Each row is a point on a landscape with many valleys, with its height.
From any point a ball rolls to the lowest of the 5 points nearest to it. It stops when none of these is lower. Distance is the straight distance between rows; heights are no part of it.
fes: [ 31 -20  -2  28   4 -16 -13  11]  h=4.59
mus: [-61  29   6 -24  38  14  18 -37]  h=4.46
fonu: [  0 -37  -4  24  14 -30  -2 -32]  h=3.58
butir: [ -4 -35   7  44  46  -2  -1 -21]  h=4.26
Paga: [-3 17 18 54  3  4  4 -1]  h=5.79
Zapev: [-12  -8  28  62  31  44   1  27]  h=6.41
roza: [ 18  22  -4  18 -30 -52  -2 -21]  h=4.22
niti: [-17  18 -13  31  -9 -55  19 -63]  h=5.50
Tinuf: [  0 -19 -34 -14 -35 -80 -18 -37]  h=6.76
mar: [-57   6  18 -17  54  20  12 -22]  h=1.62
Rodil: [ -4 -32  23  64  54  46  -1  21]  h=6.80
robem: [ 26 -37  -9  -3  -8 -31 -28  21]  h=4.61
sir: [ 37 -27 -11 -54 -20  19 -10  40]  h=4.74
tibep: [-48  38   7  39   7  15  22 -12]  h=2.69
guma: [ 37  48  15  24 -42 -22   6   3]  h=3.72
rori: [ 45  16  20  39 -14  -4 -10  24]  h=2.40
sizu: [-51  53 -14   2  40  31   5  14]  h=1.84
zorip: [ 23 -26  13  55  32   4  -2   9]  h=5.78
gen: [-54  75 -16 -31  53  14   7  17]  h=2.98
Nibet: [-47  39   4  30 -11 -11  24 -39]  h=4.93
fiz: [-22  44  11  53  -2  29   7  26]  h=4.27
geg: [ 52  43  16  17 -35 -11   2  18]  h=2.50
mevo: [-46  66  -8  33  12  42   1  41]  h=3.27
Kugom: [-26  -4  11  46  30  26   7 -11]  h=6.68
Molu: [-10 -12  -4  23  19 -44   9 -59]  h=4.60
Dumip: [ 49  32  -4 -22 -36 -32   4  12]  h=4.20
Nako: [-23  12   2  40   5 -15  14 -31]  h=4.39
mivat: [-45  42  19 -67  64  -2 -13   6]  h=4.42
dedun: [11 -1 19 59 17 13 -1 17]  h=6.52
gamas: [-49  71  -2  34 -15  16  18   9]  h=4.12
Duf: [ 20 -22 -26 -68 -40  39  15  10]  h=4.05
Vofer: [ 23 -34 -13 -63 -41  -9 -19  19]  h=5.19
favon: [ 16 -65 -11 -37 -17 -19 -39  26]  h=5.00
nobev: [-20  25  23  50   2  41   8  35]  h=4.96
Valel: [ 34  31 -32 -62 -65 -41   7  -3]  h=5.83
tiva: [ 37  -7  -1  16 -13 -30 -13  12]  h=4.03
sedim: [ 17 -49 -22 -66 -54  59  42 -34]  h=0.84
Bifov: [ 54 -27 -14 -46  -8  36 -14  54]  h=5.17
Runi: [-47 -10  30 -27  81  41   1  -6]  h=6.79
Dad: [ 46 -33  12  34  16   4 -26  41]  h=5.35
sata: [ 13 -67   0 -68 -41  49  20 -33]  h=2.97
Bib: [ 17 -52 -11 -62 -31  69  22 -13]  h=2.83
supe: [-19 -86   9 -65 -52   1 -22 -21]  h=5.31
fen: [-24   3  -2  28  12 -29  17 -48]  h=4.33
Keza: [ 56  -1 -12 -48 -25   1  -6  33]  h=4.76
nuv: [ 18   5 -35 -77 -50  24  18  12]  h=4.51
Melok: [-41  22  17  42  23  35  10  -3]  h=5.18
bazo: [ 15 -53  -7  27  32 -28 -22   1]  h=2.41
fogi: [ 30  20  16  34 -20 -16  -4   6]  h=3.74
Bimo: [-29 -20  28  39  69  52   9   0]  h=1.73
kekem: [ 45 -32  -3   6   5 -10 -32  40]  h=4.98
mapiz: [-59  31   7  -1  54  38  13   9]  h=4.30
pavif: [-58  58   2 -49  48   0   8  -7]  h=3.66
Dalu: [ 55  18  -2 -29 -26 -13   0  26]  h=4.24
mibe: [ 10 -15 -22 -55 -54 -40 -17  -2]  h=5.54
vapi: [  1  -2   1  40 -13 -38   0 -23]  h=2.14
fogu: [  5 -58 -20 -42 -26 -27 -40   6]  h=5.30
dono: [  7 -64  -4  40  54  -9 -18 -12]  h=2.66
Nabu: [ 19   2 -27 -91 -62  -6  12  -8]  h=5.02
fidad: [  8  29  14  35 -23 -21   9 -15]  h=4.37
vuzu: [-60  46  -1 -15  33  17  16  -9]  h=3.37
Kuzo: [-49   7  16   1  40  -3  21 -58]  h=5.22
pifa: [ 62 -21  23  41  15  18 -21  47]  h=5.62
fafis: [ 28  -8 -20 -21 -34 -43 -22   7]  h=4.83
Fifaf: [ 19  18 -23 -34 -58 -69 -13 -19]  h=5.71

For each start below, name the point where the ball stops.
Bifov -> sedim
zorip -> bazo
nuv -> sedim
Fifaf -> vapi

Call two points neighbours if one is among the 5 nearest of the other. Go from one point of each pair to the other, from neighbour to neighbour, staying as low as possible. Name the highest point that can't be avoided.
sizu and vapi -> Nako
mar and sizu -> vuzu
vapi and bazo -> fonu
rori and vapi -> roza
